Each row is a point on a tangle of strands that fork and nearly touch. The rows are in no order.
In the rows, 100 means zero.
Two points are linked if the straight distance between their rows is under 59.8. Some points are linked to none.
vifor: 92	94	93	114	73	98	121	100	95	123	98	88	132	72	107	96	110	111	109	116	114	123	100	111	93
pigut: 83	78	96	113	124	98	83	105	96	84	101	129	95	93	89	85	90	97	122	96	104	115	78	116	83
Seg: 72	99	103	112	78	103	112	77	60	95	102	91	102	94	82	97	107	111	109	87	129	93	85	139	100
med: 118	69	82	149	120	118	105	102	87	96	117	91	143	100	94	108	82	87	113	87	88	126	113	67	87
gake: 80	95	97	118	88	116	135	89	118	131	104	96	113	100	119	101	114	84	110	129	124	123	97	101	112
Tup: 103	110	84	95	93	81	87	112	123	104	98	97	91	99	128	90	122	102	100	109	88	84	125	92	112
fek: 94	127	108	90	64	97	68	100	92	80	72	103	79	118	106	87	103	52	123	101	93	72	86	119	119
Vit: 124	66	79	108	128	104	94	121	98	90	122	117	127	93	73	119	63	110	106	81	91	134	98	83	74
tapo: 100	124	112	66	74	80	80	93	114	121	72	98	57	102	105	94	99	84	96	108	98	82	105	85	115
Dab: 80	98	121	66	117	98	97	104	117	90	84	128	76	95	90	93	79	95	99	106	94	108	78	99	71
Radef: 91	117	103	78	91	85	100	94	122	120	92	110	63	113	110	93	103	97	87	112	93	94	100	92	112
Fuz: 89	76	82	128	130	118	130	93	99	125	120	110	91	105	89	113	89	117	107	104	106	122	94	85	91
Vot: 133	67	84	138	106	109	118	98	88	111	123	85	149	94	88	125	72	101	104	77	98	133	113	65	98
nif: 78	89	108	118	98	110	132	81	90	108	108	98	109	104	89	105	98	100	107	107	129	123	72	120	111
tas: 121	98	95	105	118	85	101	101	100	83	111	92	106	103	118	101	106	132	71	80	81	80	127	87	103
gabi: 126	82	94	126	101	95	104	104	83	91	106	83	141	75	99	104	87	121	87	75	80	106	126	82	78
zubov: 103	120	137	73	92	92	80	91	106	97	65	105	63	124	97	98	80	53	92	110	85	82	86	97	121
Vep: 105	122	107	63	126	102	80	119	107	73	94	116	56	113	95	96	103	103	111	122	101	70	83	92	101
niduk: 107	71	82	123	114	99	95	119	116	105	112	103	141	93	112	93	100	90	106	94	89	133	116	90	92
batil: 122	94	85	137	91	119	116	102	105	119	111	78	166	96	124	105	110	106	95	110	87	118	126	81	91
Vog: 104	95	96	98	115	85	94	89	87	93	116	92	95	99	97	100	112	137	68	67	101	83	121	117	107
Fus: 82	103	115	110	73	105	140	82	106	126	89	81	121	94	120	105	110	90	103	120	133	117	88	112	126
rur: 78	80	98	93	105	105	99	91	86	96	105	110	97	84	62	102	82	125	102	87	115	124	85	116	73
Rut: 94	83	85	117	82	105	123	101	84	101	110	93	132	79	84	103	96	116	111	104	117	130	95	114	87
duf: 92	110	97	109	80	101	101	89	73	87	108	85	107	95	89	97	114	127	93	95	110	87	97	129	100
Fop: 122	96	85	121	112	113	101	113	107	94	107	92	131	99	122	101	106	99	98	100	65	99	130	70	79
meku: 120	80	92	124	108	99	104	95	74	90	117	85	136	83	83	112	92	135	85	63	97	109	117	104	89
dugor: 94	98	91	99	102	92	91	122	110	82	104	110	110	92	109	86	110	102	106	106	87	101	106	108	83
Fud: 102	130	94	74	72	92	67	115	106	82	89	97	81	121	107	87	111	79	121	112	98	75	93	105	123
muvom: 89	109	122	94	78	97	128	70	83	132	94	85	95	88	94	106	103	119	74	96	128	104	90	123	114
vumaz: 81	115	128	105	62	104	93	73	70	86	72	100	87	107	89	96	94	69	117	99	101	86	76	132	103
nus: 101	107	103	77	121	84	99	101	123	98	102	117	62	113	117	91	100	108	85	99	99	88	108	95	110
nozes: 98	86	91	138	117	116	129	82	88	98	126	86	114	111	100	109	108	121	92	104	116	107	99	100	113
pozez: 110	127	139	71	66	94	74	73	78	98	67	88	72	110	74	115	80	74	82	86	92	64	96	109	122
lanup: 115	119	84	108	86	102	82	107	92	76	118	84	106	118	106	96	119	120	97	111	90	73	101	104	112
fubom: 107	131	78	81	66	90	62	124	110	77	94	92	111	112	120	89	125	90	117	111	100	68	105	111	123
rusi: 89	109	101	91	118	114	92	112	122	109	95	122	72	111	101	87	107	86	109	129	84	105	79	95	91
Mopu: 104	64	77	142	129	117	135	93	92	113	132	98	118	102	85	124	84	110	109	90	121	130	103	79	109
mivu: 104	70	87	132	99	97	115	87	70	108	116	83	138	77	79	116	96	132	95	69	124	118	116	108	107
bar: 102	119	115	42	104	80	94	117	133	98	79	120	67	104	121	101	101	77	102	108	101	82	105	88	104
mefe: 91	76	87	99	118	88	93	107	96	88	106	112	100	77	87	106	87	126	97	75	96	109	119	94	72
lamap: 103	123	97	89	97	101	84	104	88	72	112	94	77	120	91	95	117	116	92	105	99	72	87	110	115
Dele: 97	123	127	77	73	105	88	93	111	113	69	97	84	109	102	92	99	45	102	122	84	95	95	100	104
Vesod: 89	107	102	117	119	117	104	92	85	95	112	98	82	121	92	92	110	112	100	116	107	93	68	114	108
ros: 116	100	97	88	129	93	92	135	117	56	107	110	106	100	125	100	113	99	105	103	88	75	130	89	91
Nulim: 115	77	92	116	149	102	99	119	111	75	104	116	111	97	106	100	91	93	108	83	78	96	122	69	74
Mon: 109	114	101	60	94	89	92	139	134	97	93	109	114	82	128	90	118	91	99	112	90	94	127	101	86
fogal: 119	74	90	135	141	119	104	88	69	85	124	94	121	105	72	112	81	110	91	64	92	109	105	81	86
nimo: 107	108	82	101	93	114	88	129	127	118	102	96	135	86	125	85	127	94	99	113	80	105	126	101	79
bagi: 127	94	92	134	109	123	108	104	103	109	106	82	156	105	120	103	99	84	91	92	68	113	128	60	83
Koz: 107	128	117	52	74	75	76	89	103	100	71	93	54	114	94	101	93	81	96	87	107	69	102	93	133
Kune: 71	97	125	110	82	116	131	74	82	105	89	91	104	98	84	104	91	79	111	114	128	113	68	122	107
dez: 112	108	98	73	132	87	97	129	127	72	105	118	75	109	126	97	114	99	102	104	99	76	118	84	105
Veli: 83	98	114	95	93	100	122	80	99	119	105	96	90	105	93	97	98	111	83	108	110	117	77	113	102
fod: 99	73	80	141	105	116	148	94	95	118	118	84	139	83	105	121	95	109	114	97	135	127	116	83	112
mikuv: 86	112	143	74	81	100	84	70	81	87	65	105	75	99	75	107	74	79	81	85	95	82	89	121	95
roso: 97	110	116	69	89	82	92	108	98	84	89	101	102	78	95	94	101	117	90	92	100	97	96	123	85
nivuf: 106	91	82	141	113	125	112	107	95	101	118	95	113	99	100	107	107	106	108	111	78	104	115	72	78
kiro: 81	67	95	102	101	96	96	78	78	108	113	108	102	82	58	111	80	117	104	72	137	131	84	122	91
lega: 105	123	93	88	112	104	79	117	113	96	97	106	58	124	103	88	113	90	113	130	93	82	78	85	111
gekit: 106	78	86	123	116	86	107	101	108	105	116	104	119	102	116	95	99	110	96	89	93	126	108	96	105
bapi: 89	87	95	108	118	91	104	85	89	104	118	103	96	100	85	97	100	129	82	78	109	108	98	115	104
vazi: 92	129	117	99	47	96	82	81	80	89	75	91	84	114	100	101	99	69	118	91	99	69	81	126	125
Sed: 92	111	104	103	63	91	105	96	97	121	91	88	109	80	111	93	119	112	109	118	102	101	103	112	96
Poso: 109	103	105	81	94	76	100	117	102	95	99	98	112	73	106	101	103	136	83	87	93	97	113	109	89
zum: 111	112	105	73	87	73	100	115	118	119	87	102	105	76	125	93	105	124	86	99	90	104	114	102	99
libak: 121	73	85	134	133	110	97	112	92	83	110	104	125	92	94	100	83	89	115	81	73	114	121	64	73
vapun: 76	85	99	108	104	110	94	106	101	95	92	117	105	95	87	80	94	76	130	115	103	123	77	117	79
mivo: 99	132	109	93	46	105	91	94	106	127	83	80	109	106	112	91	120	72	105	134	106	95	90	108	119
paz: 85	110	99	118	75	101	108	83	99	109	96	91	94	116	117	96	120	86	109	117	111	96	86	111	124
nodo: 87	100	138	93	76	76	101	68	88	120	71	100	93	92	96	98	88	92	81	76	105	104	87	126	115
Memi: 113	65	80	117	112	107	119	91	78	120	133	92	122	82	62	130	79	133	91	69	126	131	114	93	98
Rofin: 97	107	100	63	105	84	104	126	134	105	91	114	93	84	123	99	102	109	90	99	85	102	116	95	83
piv: 96	88	94	127	94	106	148	85	97	129	111	83	126	78	116	117	108	125	100	109	130	116	113	93	115
Miv: 113	130	115	37	86	84	81	123	131	94	74	100	67	118	111	99	93	61	105	114	105	75	102	84	124
totak: 82	94	96	104	125	108	116	89	108	124	107	119	68	102	91	102	88	116	97	105	100	117	83	91	80
Sabib: 93	95	104	64	136	96	102	127	126	75	97	133	78	85	114	105	92	104	112	104	98	91	109	87	68
Rup: 104	130	101	87	56	87	89	97	98	121	87	81	92	98	113	92	117	104	97	113	100	86	98	108	123
kiku: 106	100	90	125	102	107	100	101	74	70	119	87	116	109	95	99	111	124	91	93	93	84	103	112	96
gim: 86	85	86	135	111	121	131	99	111	120	117	97	119	104	110	102	114	91	116	123	113	123	93	94	103
Kugo: 91	90	102	105	139	94	85	107	101	74	105	125	77	106	100	85	104	103	106	99	99	88	80	112	99
fupu: 79	83	99	111	132	113	98	73	74	98	119	105	89	112	70	100	104	122	86	79	114	100	82	129	104
soke: 83	110	121	105	81	100	106	75	97	109	89	98	79	120	107	94	104	73	95	109	102	99	73	119	127
lumek: 76	103	112	101	83	100	92	93	90	91	82	110	87	101	95	87	100	74	123	110	96	103	75	124	89
bik: 100	129	102	67	81	106	82	116	132	115	84	102	84	111	108	87	114	65	103	128	85	99	97	92	96
tased: 74	104	130	84	89	107	92	60	72	101	83	100	78	100	69	105	88	98	85	83	114	91	81	132	92
gev: 110	86	92	132	133	119	102	100	76	73	121	95	114	108	87	102	97	121	89	89	82	94	100	93	83
sura: 112	100	93	112	137	101	84	115	102	76	112	116	80	119	117	87	113	106	101	107	89	78	93	99	112
zafa: 79	79	95	128	123	118	127	75	79	98	120	97	102	111	82	107	105	112	104	95	131	111	78	123	113
risi: 101	116	124	42	127	92	93	116	120	76	85	127	50	110	104	110	92	91	102	112	116	73	96	90	100
Sene: 93	95	80	130	115	128	111	106	110	114	116	100	105	107	110	97	116	95	112	130	89	107	102	86	91
budib: 89	114	131	92	97	98	92	70	96	103	79	106	55	126	89	98	89	73	87	103	100	86	76	108	120
zive: 80	96	110	77	110	95	94	97	95	83	100	112	84	92	80	95	92	119	88	91	103	104	86	113	74
les: 100	84	92	90	148	103	102	118	117	78	103	127	83	95	105	106	90	110	104	94	88	88	119	76	68
tilep: 105	136	100	84	55	105	69	99	117	129	76	82	99	118	115	85	118	53	113	118	101	90	98	102	131
nusu: 107	129	102	58	92	91	67	113	96	69	87	94	63	130	90	98	99	85	117	99	110	62	81	102	130
dazip: 129	101	91	99	120	102	96	131	118	76	105	98	126	98	132	99	113	93	93	96	75	83	139	72	85
dumup: 99	116	94	83	79	108	93	116	129	129	96	97	112	99	121	81	121	80	102	124	86	108	108	100	94
lufe: 112	126	134	84	52	91	83	81	94	109	63	78	77	117	85	115	79	58	90	99	89	71	100	98	135
zuv: 104	70	84	92	135	98	87	122	108	81	112	131	111	87	80	104	71	108	117	84	103	129	90	92	73
Gobe: 98	127	110	68	88	91	75	94	93	88	90	95	57	116	83	98	103	99	93	98	105	70	90	110	117
rumas: 105	130	127	90	47	89	96	75	93	132	66	78	81	107	101	108	95	77	97	109	105	80	96	98	139
ror: 102	65	86	118	121	84	114	91	101	118	122	108	105	96	94	106	85	126	87	72	105	126	106	100	102
Nabe: 88	97	87	135	89	100	114	86	93	106	113	87	109	106	117	99	123	109	103	112	109	93	103	104	114
vun: 107	112	78	106	109	126	92	118	120	106	114	102	102	112	110	91	123	96	107	136	79	97	105	83	86
puli: 83	96	104	81	121	98	106	104	125	116	98	130	76	101	103	95	88	100	96	109	91	121	84	97	81
rosu: 109	128	100	48	80	89	78	138	125	91	81	103	101	84	125	89	118	79	115	112	101	79	123	101	99
siz: 120	88	99	93	152	93	104	109	104	74	119	108	94	106	108	104	95	123	71	67	90	83	125	81	94
dusad: 121	80	85	129	94	89	104	110	96	117	103	90	151	62	112	105	95	120	104	89	90	121	124	91	90
deva: 113	100	93	125	80	102	113	106	102	125	104	81	153	77	119	98	114	118	99	115	101	116	120	104	100
Fase: 106	75	81	118	108	108	111	112	91	95	118	105	127	90	75	107	84	112	111	95	100	134	93	97	78
tila: 135	65	78	124	119	110	101	107	88	106	127	102	123	99	70	131	58	103	99	62	95	134	107	60	86
rafe: 101	123	120	86	60	89	112	73	91	134	82	83	85	94	105	105	103	108	83	110	112	94	92	112	124

Follow the links from the first point to the second, and from the first to the third. Name the last point that the two ways share.
fupu, Nulim, Seg => vifor
gake, lumek, paz => Fop
nusu, Kune, tila => vifor
fogal, fek, ros => Gobe
Fuz, rosu, Miv => puli

A fork is a point with three links. Follow the links from the first point to the second and name the forks in between, in order.
roso, piv => zive, puli
meku, bapi => deva, vifor, Rup, rafe, nif, zafa
pigut, dazip => Fud, Gobe
tilep, niduk => Rup, rafe, nif, zafa, bapi
dumup, nus => zafa, nif, rafe, Rup, vifor, deva, Fop
Kune, lanup => nif, rafe, Rup, vifor, deva, Fop, Gobe
Sed, bik => Rup, rafe, nif, zafa

A fork is a point with three links, a tip a point with one. Leave the first point through the second and follow the links. Name the first fork or tip that comes.
nimo, dumup => zafa
Fud, fek => sura
sura, Kugo => Fud
Nabe, paz => nimo
Fop, dazip => Gobe
